Points on a hilly landscape, in no order, each with its height.
From any point a climber steps to the highest of the 2 points nearest to it. It stops when none of these is higher. Distance is the straight distance between rows; heights are no part of it.
boge (h 45.2): [130 119 115 135 100  96 134 113 136 130 138 122 105 121 121 127 124 125
 115 138 119 128 130 116 153 128 118 139 109 121 120 108 117  81  87 115
 105 167 161 118 153  88 111  85 157 131 127 157 114 104 121 148 114]
liso (h 44.6): [115  79 128  98 175 139 145 130 126 102 138 152 125 146 157 148 111 138
 106 110 122 129 115 146 139 121  98 126 139 139 126 131 126  76  79 181
 124  85  97 121 142 145 126 148  86 138 134 108 118 171 145 111 136]
nepi (h 57.2): [117 132 106 102 100 106 144  86 129 118  64  83 148 125 114  92 123 172
 112 102 102 150 180 110 158 131 120 113 196 123 130 130 128  69 107 138
  94 102 136 129 146 114 142 123 121 155 117 180 139 166 130 136 137]
Bura (h 65.9): [145 131 105 145  81 100 132 126 108 126 116  92 106 100 119 144 128 119
  75  75 105 147 119 106 162 139  90 159 173 137 131 119  78  91  97 167
 107 126 174 131 145 123 120 132 160 146 114 144 105 115  95 123 117]
gevis (h 52.2): [114 168 187 104  90 144 140 161  75 131  84 117 114 112 174 159 111  48
  91 123 142 176 128 152 133 144 117 137  87 138 133 156  81 151  76 148
 153 130 108 106 111 146 127 153 143 121 174 134 147 122 134  87 110]
Nozu (h 26.2): [162 165 124 120 122  93 112 148 126 147 101  54 122 100  88 122  92  99
 112 111 150 164 147 102 107 136 151 106 149 158 143 137 110 188 131 162
 147 103 113 115 152 155 124 112 134 124 116 155 102 163  60 118 143]
geme (h 11.7): [ 85 181 144 131  60 129 136 145  97 146 101 124  97 123 134 132 139  87
 147 144 142 129 120 137 141 140 153 142 102 122 148 155 114 174 139  75
 136 135 107 130 112 150 149 129 117 117 156 158 137 105 149 122 109]
Fuvi (h 38.8): [130 131 120 133 152 139 101 149 152 167 115 142 166 148 105 130 151 145
 147 176 146  80 116 111  98 112 153 127  92  95 126 124 172 174 175 100
 146 145 127 153 132 125 121 113 149 112 121 119 149 123 146 162 133]
gori (h 37.5): [ 98  80 111 124 140 127 169 119 124 130 156 177  86 157 165 122 150 137
 137 149 101 106 103 161 177 107 103 128 103  84 136 138 138  86  84 117
 112 129 136 130 132 137 136 136  90 144 136 116  99  86 165 117 105]
soz (h 11.4): [103 139 152  94 134 114 128 128 123 129  87 107 123 143 126 111 118 125
 177 153 132 139 162 128 120 121 166  99 116 106 138 142 135 147 146  97
 167  95  77 104 109 115 134 135  70 140 121 158 146 187 152 114 122]
Bolod (h 61.1): [103 143 117 109  76 104 125 123  97 133  71 100 131 115 135 144 123 147
  84  89  99 129 145 110 172 147  94 161 156 138 132 135  99  67  79 150
 108 128 168 138 127 132 131 118 155 157 139 156 124 128 130 125  99]
Kapaz (h 50.5): [ 98  97 123  90 133 130 152 109 125 113  75 133 139 138 157 132 122 164
  91  93  91 142 141 131 154 135  94 149 171 134 127 135 113  52  72 162
 117  82 122 132 131 135 136 158 110 155 130 119 141 172 154 106 130]
des (h 68.9): [105 152 106 119  84 131 133  73 119 109 121  77 137 124 113  71 156 145
 163 111 111 130 164 107 145 154 136 116 177  98 138 139 110  88 157  89
 129  96 129 113  98 128 158 141 109 150 105 157 124  96 136 119 111]
keb (h 52.4): [134 160 169  99 124 149 136 172  73 168 112 138 136  98 183 164 118  78
 105 150 146 140 102 142 100 127 106 133  70 127 154 151 108 209 119 134
 137 141 120 158 123 164 117 134 145 105 150  92 137  99 123  82 108]
Sigu (h 6.4): [148 117  81 134 137 116 125  94 168 129 142 113 151 134  91  96 160 166
 152 136 126 104 133 142 140 129 132 102 141 107 114 129 163 122 157 105
 108 153 182 135 123 111 164 100 163 139 123 137 121  69 121 174 123]
kifu (h 19.7): [170 127 107 199 121 118 151 127 162 104 188 146  95 110  86 146 147 134
 136 111 154 115  99 133 121 135 152 140 183 149 116 128 131 183 203 111
 135 126 115 114 112 109 147 150 160 116 115  97 132 119  94 144 172]
mit (h 42.1): [145 145 124 135  96 122 122 118 119 144 190  76  99  79 122 121 142  82
 130 152 138 114 130 105 118 134 124 108  96 106 158 112 116 150 117 120
 125 137 142 139 149 124 104 102 159 135  98 124 104  56  95 112 107]
bor (h 10.8): [ 84 146 139 131  71 134 127 135 102 150 104 121 108 126 148 136 147  90
 137 132 126  90 114 109 145 135 127 167 110 101 148 133  93 138 121  87
 147 128 122 137 123 154 119 152 114 149 137 137 120  90 160 115  93]
Mibe (h 9.7): [ 90 147 105 127  85 112 135 133 103 170  97  93  89 132 138 118 160 107
 153 142 119  95 134 120 155 124 119 144  90  80 166 146 128 136 113  89
 133 128 150 183 141 155 144 111 107 144 126 156  99  74 138 107  69]
zor (h 46.5): [165  88 164  93 201 142 159 157 126 111 218 163 109 109 179 163 133 124
 161 159 150 121 108 137 105  90 114 117  74 144 112 126 128 193  89 158
 130 109 109 111 115 124  75 139 105 109 105 100 121 128 114 107 144]
dobap (h 2.3): [ 96 158 177 134 126 175  77 129 120 138  94 132 182 146 132 140 133 119
 132 146 122  99 150 108 100 137 136 157 107 126 109 101  99 106 156 100
 151 160 117 149  99 132  98 137 151 133 143 134 185 150 176 158 128]
Vuf (h 22.6): [129 181 123 144  83  96 126 158  99 147 104  88  81 125 103 111 102  84
  82  95 142 182 139 131 164 144 121 118 133 154 136 159 112 165  96 172
 115 136 141 129 155 143 146  98 172 115 160 185 100 128  92 122 112]
pegu (h 24.0): [157 110 135 144 141 157 138 126 128 117 252 169 100 108 163 136 141 109
 144 155 135 102 111 135  93 115 109 122  91 122 121 118 126 175 117 117
 119 130 128 135 114 126 106 145 145  94 109  85 122  57 113 112 139]
Sisip (h 62.7): [103 150 122 126  96 156 139  87 131 101 122 115 129 139 116  73 169 139
 191 132 113 132 157 150 166 154 149 112 161  99 132 158 114 100 172  71
 142  99 124 115  76 117 162 146  95 147 122 144 142 109 173 113 103]
Zadum (h 22.5): [148 117 132 188 114 144 136 114 150  99 228 159 112 110 135 138 156 104
 144 140 135  89 106 114  98 134 141 152 121 117 117  97 115 142 165  90
 127 143 128 117 117 103 106 160 158 117 108  90 130  82 117 140 149]
Dolu (h 25.2): [165 112 149 131 166 151 125 146 117 143 235 164 129 101 172 152 132 141
 124 150 127 109 118 111  86 110  87 116  65 138 122 120 147 184  80 140
 103 152 150 166 130 124  95 142 158  94 124  88 131  62 107  98 129]
vasob (h 50.1): [166  75 163  76 194 135 171 167 134  85 175 166 116 116 183 173 128 140
 164 154 154 116 103 139 119  93 144 121  93 139 108 129 118 171 100 155
 148  79  96  81 116 127  80 146  92 124 119  96 121 168 144 109 152]
gobu (h 58.2): [128 110 113  88 155 103 143 151 124 157  78 139 118 126 140 150 116 151
 121 146 122 132 128 148 149 115 104 133  89 125 150 159 141 161  90 142
 129 128 137 140 125 131 129 105 141 131 132 126 124 146 132 104 102]
vesun (h 20.6): [152 101  98 122 137 118 131 113 133 116 169 114 113 120 118 113 125 149
 121  91 103 148 123 162 147 139 101 113 159 139 131 151 119 106 122 162
 113 101 133 116 122 131 151 123 132 132 104 118  95 109  84 110 135]
ruku (h 4.2): [119 162 128 159 109 141  95 121 124 162 103 106 166 134  92 111 147 128
 137 116 139  88 136  72 113 133 152 163 178 114 112 109 112 131 181  95
 152 122 122 139 129 147 114 149 134 147 114 144 147 126 136 165 146]
gab (h 18.7): [141 117 104 127 133 138 119  91 133  82 149 110 159 122 115 107 128 155
 126  69 110 151 141 137 120 152 107 136 184 143 121 119 115  69 147 161
  98  99 142 129 108 138 160 133 135 136 104 109 120 129  90 115 140]
laro (h 28.1): [147 166 135 106 121 116 106 148 106 165 128  67 113  94 108 127 110  72
 125 138 158 139 130 103  94 133 144 101 103 128 162 134 119 204 140 144
 168 119 108 129 151 159 112 116 127 128 105 137 109 123  74 108 122]
Ligu (h 48.0): [137 104  92 123 120  87 132 102 145 149 136 101 105 130 101 105 128 143
 105 122 113 135 131  90 150 113 124 116 150 119 138  97 126  72  92 142
 111 138 146 114 177 108 107 102 130 157 109 163  94 122 108 159 125]
kav (h 49.4): [149 155 171 122 125 147 110 159 103 156 131 128 135 106 158 154 113  88
  95 155 146 154 130 131  97 119 105 128  65 149 128 125 128 183  89 126
 133 172 143 146 142 141 102 112 163 101 150 104 145 113 119 101 109]
dena (h 12.7): [ 78 178 124 130  78 110 129 139 108 135 103 123  87 144 107 115 124 109
 146 143 150 137 150 144 130 125 163 107 100 120 150 158 161 180 145  81
 142 138  94 134 116 142 157  99  97 111 141 183 139 137 136 120 104]
Kigig (h 70.8): [164 132 102 136 111 104 112 151 120 159 126  86 127  90 106 148 123 120
  84  82 126 126 114  85 118 126 109 150 160 147 146 111  99 132 119 167
 130 131 166 140 161 133  91 129 171 145 109 125  99 121  77 136 131]
pite (h 51.6): [142 113 104 118 132  80 138 106 150 128  90  92 140 140  95 107 113 171
  95 110 108 149 152 105 147 114 125 110 170 144 125 105 142  74  95 154
  96 135 146 126 183 103 129  86 140 136 126 172 112 157 105 167 152]
gug (h 48.3): [134 120 149  85 159 113 111 123 138 148  82  71 167 121 113 130 109 124
 149 152 128 114 151  53  97 120 158 127 136 125 131  82 102 103 125 145
 158  95 105 107 155 122  73 136 106 167  96 125 133 184 128 129 138]
Piru (h 24.1): [142 169 130 122 114 104 102 142 115 140 133  67 106  99  98  99 104  94
  90 105 137 183 157 130 132 147 121  97 120 147 141 141 109 136  94 176
 126 125 138 126 151 138 135  85 171 125 111 165  99 131  68 108 118]
sevo (h 40.5): [143 118 129 126 147 141  71 111 136 142 168 105 152 122 101 120 117 124
 103 134 134 113 148  88  91 132 109 112  98 131 129  82 150  92 106 141
 112 187 164 152 166 116 107  84 153 130 108 126 126 109  92 149 118]
vusu (h 8.3): [137 115  90 104 158 108 147 108 142 134 151 112  95 135 123  88 156 143
 185 154 114 109 137 139 134 109 141  97 118  75 152 146 127 136 142 102
 136 117 134 128 123 124 139 123  91 142  99 128 111  92 136 116 112]
Gir (h 62.8): [123 115  92  81 153 107 142 138 142 156  56 129 135 139 123 122 147 177
 158 149 121 126 142 167 142 116 127 114  95 100 150 176 179 178 132 113
 123 125 161 148 108 128 164  94 132 121 137 142 145 120 149 117 100]
mobu (h 40.7): [120 136 169 133 147 121 122 137 128 119  70 103 180 125 110 125  92 126
 134 100 131 132 162  89  93 120 155 157 177 164 115  95 114 105 136 158
 117 107  90 118 157 142 121 141  89 152 132 129 158 212 123 139 192]
datel (h 18.4): [155 132 123 163 123 112 131 143 141  99 131 130 121 130 100 142 103 129
 118  99 145 172 130 144 119 146 138 150 148 168 108 130 137 142 147 144
 121 141 112 116 122 123 145 125 152 100 129 127 138 166  94 131 152]
Tude (h 56.4): [105 149 122 135 117 162 112  99 123 124 130 127 155 163 141  87 167 148
 180 145 111 108 132 147 156 128 148 130 154  76 116 132 128  63 172  93
 178 102 117 141  81 132 118 162  90 157 113 125 132 107 196 115 118]
mepan (h 53.1): [164  92 100  90 168 131 191 101 160 111  87 137 121 142 143  83 168 191
 170 139  86 123 115 163 185 123 147  99 184  94 133 161 136 127 159  95
 120 103 155 124 102 101 147 150  89 144 127 134 143 122 178 144 120]
mav (h 40.2): [ 99  98 135 139 155 153 114 116 128 102 145 155 157 175 137 122 121 135
 120  99 125 121 112 146 116 124 123 131 156 141 115 113 149  71 134 165
 122  95  96 139 135 152 142 150  75 132 119 102 114 160 141 124 152]
vosan (h 56.5): [108 145 161  80 118 159 126 161  79 147  84 126 137 106 175 174 108  83
 103 122 143 134 113 142 108 137 106 134  83 138 148 159  85 149 103 145
 160 118 100 127 109 175 125 150 125 122 158 104 133 136 135  86 108]
nikez (h 34.3): [115 130 143 124 161 145  90 160 112 139 160 135 132 135 118 141  82  95
  98 116 155 142 106 123  90 121 115 122  98 158 130 120 155 125 121 173
 125 143  99 136 154 163 128 107 112  97 131 113 110 157  92 110 131]
Rad (h 58.1): [145 112  81  82 164 134 150 118 143 131  64 116 145 132 130  99 151 186
 176 132 115 110 135 160 150 128 125 103 152 100 141 176 152 162 163 116
 133  94 165 141  93 132 169 135 102 128 122 122 131 125 163 118 107]
bena (h 38.7): [138 127 155 152 148 165  63 127 127 139 193 125 156 124 121 143 113 105
 107 134 150  98 134  82  61 133 108 126  91 144 122  74 147 107 136 136
 131 187 144 151 163 139  84 120 144 115 106 105 143 122 104 145 132]
sozok (h 5.0): [126 157 103 181  78 130 123 109 127 133  95 119 150 108  84 124 164 149
 131 104 126  97 134  85 146 143 143 175 194 134 101 118 120 122 182  86
 120 142 161 145 124 119 124 147 166 148 133 149 164 118 137 181 135]
bulu (h 56.0): [ 99 130 133 123  88 126 139 116 118 138  44 140 149 141 147 141 126 155
  99 100 103 122 146 124 157 141 114 170 179 140 113 133 112  80  96 134
 110 119 136 148 120 132 138 148 127 155 157 143 154 171 165 135 127]
Sikot (h 60.0): [138 136 146 161 119 121 137 163 141 151  88 153 146 125 122 173 112 113
 125 126 143 120  94 101 104 120 152 175 139 148 112 116 108 183 157 109
 140 148 124 122 123 115 100 152 143 124 150 107 147 164 125 162 157]
kan (h 42.3): [107 108 108 124 116 136 119  97 134 116 155 148 148 125 146 121 154 148
 144 150 112  97 117 138 161 134 105 140  92  83 117 125 136  80 108  92
  99 159 197 152 115  98 153 109 163 146 147 124 123  47 155 153  92]
digev (h 57.1): [132 167 141 155 102 119 133 168 125 158  56 124 127 137 110 169 101 108
 100 117 145 133 113  99 118 111 153 163 149 158 112 118 117 181 144 121
 135 156 118 120 149 137 101 136 134 122 188 154 150 174 119 182 152]
Liv (h 13.2): [107 105 147 153 137 119 166 111 156  93 131 201 107 195 142 104 147 142
 144 163 110 141 116 181 164 112 164 104 131 120 117 128 163 123 144  84
 132 133  94 101 119  98 143 120  90 112 147 145 137 155 189 156 143]
zirur (h 21.2): [138 173 102 179  82 102 121 145 125 136  93 112 103 129  93 136 105 124
  79  79 144 145 131 121 161 132 140 139 186 177 126 147 133 152 126 158
 108 149 145 148 164 147 151 104 166 105 161 183 123 154  93 155 136]
zetuv (h 15.2): [108 132 126 132 108 118 147 125 127 113  85 147 104 161 128 112  98 142
 124 122 119 184 135 171 165 133 137  99 163 156 130 167 156 134 131 125
 124 111  78 105 114 120 174 121  99 104 146 164 132 190 145 115 139]
Sab (h 44.7): [176 148 163 136 113 134 109 115 100 140 219  93 125  84 156 127 141  95
 117 153 140 144 161 109  82 141  97 105  83 132 141 101 107 164  95 133
 121 165 149 146 150 127  97 117 181 111 108  95 127  56  97  92 110]
nilub (h 17.0): [134 147 130 177  84 121 151 121 142  88 106 151 111 132 113 125 114 141
 120  95 131 179 131 164 156 155 151 143 184 176 106 151 137 128 152 116
 110 135 104 100 101 112 180 131 127 112 159 147 150 166 128 141 151]
Folo (h 61.3): [ 92 140 168  97 129 170 115 160  90 123  93 161 148 131 159 173 105  96
 112 124 143 129 108 152  90 140 124 141  98 150 120 138  98 140 147 142
 152 124  85 118  95 164 139 160 108 110 160 104 152 154 153 110 126]
guk (h 51.7): [135 107 124 113 123 119 152 114 135 115  43 138 166 110 142 163 136 187
 112  99  97 115 137 114 150 139 106 188 164 141 111 127 104  91 119 129
 106 126 171 137 106 113 125 150 169 160 129 113 174 155 141 135 129]
keli (h 44.8): [127  95 115 145 136 120 142  87 153 119 153 169 137 168 144 101 170 165
 146 164  98 103 108 148 181 117 145 130 128  68  99 123 146  68 132  86
 113 152 184 138 118 103 138 124 136 154 147 118 117  71 183 165 116]
bogu (h 13.8): [ 83 167 109 130  89 119 134 125 116 121  89 127 101 157 109  93 123 128
 132 122 133 158 151 155 152 135 149  82 135 131 148 173 175 150 147 108
 141 123  91 124 113 144 187 113  79 101 138 187 132 167 137 119 113]
tun (h 7.3): [145 121  72 127 151 112 140 123 154 152 136 110 108 123 108  96 163 158
 163 149 128  85 121 138 125 107 118 102 123  78 146 141 163 162 160 105
 119 123 158 141 131 127 150 120 125 125 108 127 101  58 130 142 117]
lup (h 18.5): [189 110 106 152 153 115 146 109 170  93 157 131 126 108  90 130 141 169
 170 114 145 115 120 132 104 140 153 135 174 143 111 136 134 183 203 119
 127 114 137 110 106 108 152 146 153 110 104  92 139 131 103 141 172]
Vid (h 9.9): [120 107 135  85 168 119 138 115 138 116 126 135 117 152 132 112 134 146
 183 156 122 128 151 151 120 111 155  99 118 104 139 135 135 124 139 114
 153  87 103 102 116 129 141 126  76 136 103 129 125 155 151 108 120]
mita (h 44.3): [116 133 155  91 153 114 105 124 131 131  67  68 185 124 100 118  95 141
 144 132 128 133 179  76 101 120 158 126 151 160 132 104 120 103 132 154
 130 104 100 115 151 134 108 127 112 141 110 135 144 204 114 128 164]
sudul (h 47.8): [157  93 123 124 134 109 171  94 152  93  82 152 150 133 133 124 143 192
 127 116  93 135 139 141 160 139 136 151 184 134 100 118 123  86 139 117
 106 123 167 116 122  95 138 134 135 149 123 120 160 148 149 153 148]
tas (h 16.9): [162 111  98 150 136 127 135 109 148  77 143 136 145  92 118 143 143 170
 143  71 127 138 123 150 124 157 120 163 183 150 111 141 118 129 181 143
 120 113 141 130  89 139 158 167 156 122 104  79 139 137  92 116 157]
nizi (h 18.8): [108 107  91 114 150 132 108 129 119 120 162 105 121 141 124 103 108 149
 110  74 109 160 122 154 137 132  77  84 144 135 143 150 148  88  98 179
 111  90 126 142 129 162 165 121  88 132 113 125  72 133  96 102 127]
gekel (h 54.2): [137 108 160  71 166 127 130 127 142 123 119 111 144 111 136 143 101 128
 145 163 127 147 155 100 104 122 132 116  92 138 136 100 104 105  97 148
 150 114 112  95 139 105  81 119 115 146 117 112 149 170 127 112 127]
Raf (h 15.6): [138 137 134 177  98 115 152 123 165 116 102 163 105 152  92 123 134 158
 145 143 140 149 117 143 154 139 168 132 165 155 106 144 152 173 182  74
 126 131  94  94 116  94 167 113 128 107 157 165 163 156 157 168 159]
zaf (h 36.5): [ 90 107 125 103 178 168 108 104 128  82 128 139 197 170 135 107 114 155
 134  90 121 131 141 151 113 129 121 113 140 142 119 137 158  59 141 168
 116  86 114 147 104 170 163 142  88 124 122  95 127 178 138 108 150]
Siluz (h 60.1): [135 117 143  95 142 120 142 155 133 154  87 137 129 118 146 173 104 113
 109 145 129 139 110 119 132 117 122 152 106 131 134 122 111 133  86 144
 149 122 115 100 135 119  88 134 123 143 142 106 139 163 126 117 125]
safev (h 63.0): [109 158  92 104  88 128 114  93 123 134  84  71 154 129  93  93 143 157
 132 104 113 122 170 105 136 151 127 115 172 119 131 141 122  93 142 120
 122 107 151 137 124 137 146 120 128 152 113 181 128 123 123 139 109]
rase (h 30.1): [145 139 115 106 162 106 106 174 109 175 141  97 100  83 119 126 114 106
 113 139 142 136 120 129 105 114 107  96  79 122 170 142 140 191 105 178
 145 121 127 158 156 154 116  96 135 126 104 127  98 110  83  90 107]
sipoz (h 60.3): [118 114 171 137 140 140 170 167 124 105 133 187 109 131 175 177 114  85
 123 161 143 157  97 168 124 115 136 139  71 153 109 109 109 132  85 131
 145 128  82  79 130  89  91 155 107 105 175 107 146 145 163 121 138]
bim (h 30.0): [ 79 117 140  97 158 176 101 105 130 101 151 162 152 156 145 119 106 136
 126 137 123 139 147 161 111 137 111  94  68 131 119 145 166  73 113 140
 112 155 133 138  92 139 157  87 132 102 135 113 146 138 140 109 105]
vafam (h 49.5): [184  89 100 107 147 111 193 104 158 115  83 132 121 124 133 108 158 192
 140 131  87 128 119 147 182 138 138 131 208 119 125 127 122 128 149 106
 105 112 157 116 121  84 135 151 119 146 110 132 154 132 157 152 147]
Fut (h 3.3): [108 167 175 145 118 154  93 125 116 145  87 112 183 131 112 120 130 100
 149 141 119  94 146  69  96 130 161 163 150 117 113  78  79  97 171 106
 164 131  88 120 117 131  76 163 124 165 137 150 163 155 156 172 149]
pezu (h 32.1): [115 123 132  83 154 128  86 164 104 178 110 103 129 125 122 137  93 115
  88 115 135 130 116 106 100 117  97 115  75 139 157 137 150 135  84 190
 139 142 130 158 158 164 114  98 119 124 120 119 107 148  96 102 104]
Lumo (h 15.0): [ 80 140 134 104 125 141 106 131 101 128 137 116 120 140 133 117 112  87
 127 122 138 134 129 125 105 124 128 100 113 120 152 132 126 106 124 145
 150 102  70 118 134 159 139 148  69 131 118 124 102 156 130  99 113]
Gon (h 55.0): [141  86 166 119 158 128 175 157 129  87 168 190 108 132 178 182 127 107
 141 156 143 137  83 168 125  94 146 138 104 154 104 120 106 154  96 138
 152  89  88  70 119 106  89 161  84 119 159 109 119 157 164 112 148]
fibi (h 36.6): [121 159 138 139 131 146  96 136 126 162 144 120 149 125 112 120 151 105
 181 177 146  69 133  92  87 126 159 135 111  96 139 115 120 187 188  74
 161 130 114 141 110 119  97 143 134 123 101 114 149 103 161 146 133]
Kufut (h 22.4): [148 130 104 112 122 109 103 139 119 128 145  88 109 102 104  91 117 133
 105 104 115 156 152 154 141 147  94  89 118 136 140 158 121 117 108 186
 113 111 154 141 130 129 147  80 175 120 105 150  86  94  71 108 109]
nabug (h 32.6): [ 73 102 126  76 180 162 119 106 130 110 129 146 161 179 146 109 120 156
 138 128 116 133 138 164 128 117 116  88  86 119 137 152 160  68 107 155
 127 114 126 150  98 158 151 110  92 130 127 112 121 153 145 113 106]
fiki (h 40.1): [102 104 118 130 117 145 154 113 130 112 169 171 100 127 177 133 159 143
 155 149 105  98 109 171 171 124 104 150  73  90 130 142 130 106  95  94
  90 140 159 155 104 120 162 122 140 130 145 112 102  38 154 104  88]
Vuge (h 14.5): [122 118 135 175 102 129 147 128 157 114 134 191 106 161 132 134 142 130
 143 146 128 127  90 146 148 126 161 153 144 138 113 125 146 150 168  79
 129 134 106 100 112 102 143 136 121 117 148 128 152 140 169 154 149]
Givo (h 67.7): [101 124 170 108 156 162 125 164 110 120 123 186 145 148 169 174  90 109
 120 152 156 140 108 157  99 114 123 129  66 153 128 123 127 142 116 138
 142 137  88 113 113 135 113 122 112  90 157  97 155 163 147 109 121]
gad (h 47.9): [127 102 128 138 144 140 143  97 145 111 190 161 127 146 145 109 181 139
 163 166 107  89 116 128 145 118 135 145 116  74 107  92 111  78 125  87
 132 132 146 122 124  88  92 142 127 149 112 112 120  70 173 148 128]
sen (h 47.3): [165 164 175 160 109 137 113 132 106 133 181 138 120 103 154 152 124  86
  93 147 142 159 146 125 102 133 107 131  82 139 122 101 127 168  86 117
 118 185 160 138 147 117 112 113 196  94 154 108 134  90 113 111 116]
lem (h 51.8): [114 116 130 140 129 152 133  89 136 115 163 137 130 155 151  88 175 131
 181 161 101  94 121 132 144 127 144 137 146  78 117 102 106  61 155  87
 156 102 122 110  99 109 102 169  97 168 103 120 113  91 193 130 129]
ritub (h 35.2): [100  91 101 150 135 121 167 144 131 132 152 193  79 170 165 127 133 133
 107 131 109 130  84 174 177 111 103 120 124 108 133 158 162 119 102 131
 108 123 119 129 144 146 151 132  82 117 150 129  92 123 158 107 122]
guvar (h 21.1): [150 136 139 206 101 131 133 114 164  90 193 140 116 107  98 139 130 107
 143 114 148 127 122 118  98 145 164 154 165 144 103  83 111 137 191 102
 140 153 100  93 119  97 109 163 147 120 105 105 144 119 112 153 167]
Fubur (h 13.3): [ 98 145 155 113 113 137 114 122 104 111 104 108 139 124 130 126 109 101
 140 126 140 135 146 120 102 146 150 112 133 128 138 124  97 116 135 118
 156  87  67  83 114 140 133 168  75 134 130 135 133 166 140 103 125]
Dav (h 36.4): [122 131 156 155 151 162  77 141 126 126 198 135 136 140 114 136 101  78
 117 133 159 126 117 101  70 120 131 117  98 148 124  83 135 112 147 148
 135 149  88 127 148 150 109 119 105 100 122 106 122 143 102 135 137]
pupo (h 16.8): [ 73 127 101 108 133 138  96 129  94 132 131 104 113 145 145 113 115 108
 111  82 125 132 129 141 129 128  97  93 132 117 157 149 148  86  94 162
 138  86  99 149 147 173 160 147  53 136 112 129  85 150 125  79 102]
Sizub (h 19.9): [150 147 100 194 126 109 122 168 148 128 124 126 108 140  84 129 101 121
  89  80 153 156 111 140 134 122 134 117 185 179 116 133 155 165 159 158
 109 140 115 138 158 145 160 115 138 102 133 145 105 161  79 142 172]
Ger (h 42.7): [120 108 130 170 120 123 108 139 141 144 160 155 110 150 130 144 123 106
  95 138 134 113 101 109 129 118 125 150 114 127 110  89 142  95 106 122
 114 177 137 127 160 109 103 115 132 130 146 124 111 121 136 166 132]
mula (h 5.6): [136 146  88 169 102 121 109 100 161 122 121 113 166 128  70 121 164 168
 139 121 142  94 141 103 138 135 143 141 179 122 104 116 163 121 183 104
 121 153 185 147 129 104 151 122 177 133 127 154 148  93 126 191 137]
ris (h 26.3): [149  91 130 106 198 157 109 144 134 133 201 187 152 122 149 153 118 153
 124 153 134  97 116 132  88 105  99 109  52 123 123 138 173 161 118 149
  97 143 151 166 117 134 119 121 147 105 122  87 140  96 108 123 128]
Fis (h 66.3): [188 140 125 170 130  92 142 179 132 154 130 117 116  74 109 163 125 102
  95  99 151 131  96 103 112 130 117 161 142 142 124 133  98 197 136 160
 135 143 161 134 149 111  83 146 194 132 123 101 117 112  71 134 148]
gopof (h 39.6): [143 152 136 138  75 114 135 132 104 140 163  82  84  82 135 122 128  59
  98 114 138 149 123 112 144 138 121 143 121 123 148 121  79 135 102 145
 129 131 135 118 143 138 115 125 155 145 120 138  90  69  93  98 108]
zari (h 11.6): [129  95 107 139 124  93 184 110 155 121 104 160  77 156 135  98 143 159
 141 155 108 147 120 176 192 119 155  87 157 112 131 153 161 138 129  79
 114 148 116 112 137  97 171 116  93 124 148 158 123 126 165 150 131]
guri (h 42.8): [149 150 133 146 108 109  93 116 122 131 151  94 116 104 103 129 111  99
  84 125 139 136 141  93 132 137 116 120 112 142 121  89 122  90  87 153
 108 199 179 132 178  96 101  65 178 111 139 162 117 112  90 154 119]
vin (h 40.8): [123 117 117 168 138 130 112 124 148 152 134 151 149 149 115 132 138 140
 121 150 130  81 108  96 120 123 140 153 122 112 116 103 153 117 142 104
 124 163 148 145 143 119 110 127 156 135 128 118 132 117 138 179 133]
dezat (h 62.9): [174 133 143 140 134 113 137 170 130 163 111 137 142  97 124 178 116 101
 116 128 148 115  94  90  99 124 133 157 116 136 130 123 111 211 137 121
 141 140 135 122 138 114  83 143 166 115 135  99 135 128 102 139 148]
tes (h 27.9): [138 111 135 120 165 164 101 119 138 100 180 173 150 131 142 133 112 140
 129 143 132 143 145 164 100 132 112 107  69 145 120 134 176 126 134 138
  94 156 146 138 104 128 150  99 159  83 129  99 144 114 100 117 125]

Where does a climber stop that starts at each point below?
Fuvi: des
keli: des
Nozu: des
mit: Givo
lup: bulu
Sigu: vesun
sevo: des
Mibe: Piru
Liv: Piru
bor: Piru

Write out the way that a climber takes from each point below.
tes: bim nabug zaf mav liso Kapaz bulu
ruku: sozok mula Sigu tun vusu Vid soz Fubur Lumo pupo nizi vesun
fibi: Fuvi vin Ger boge Ligu pite nepi safev des
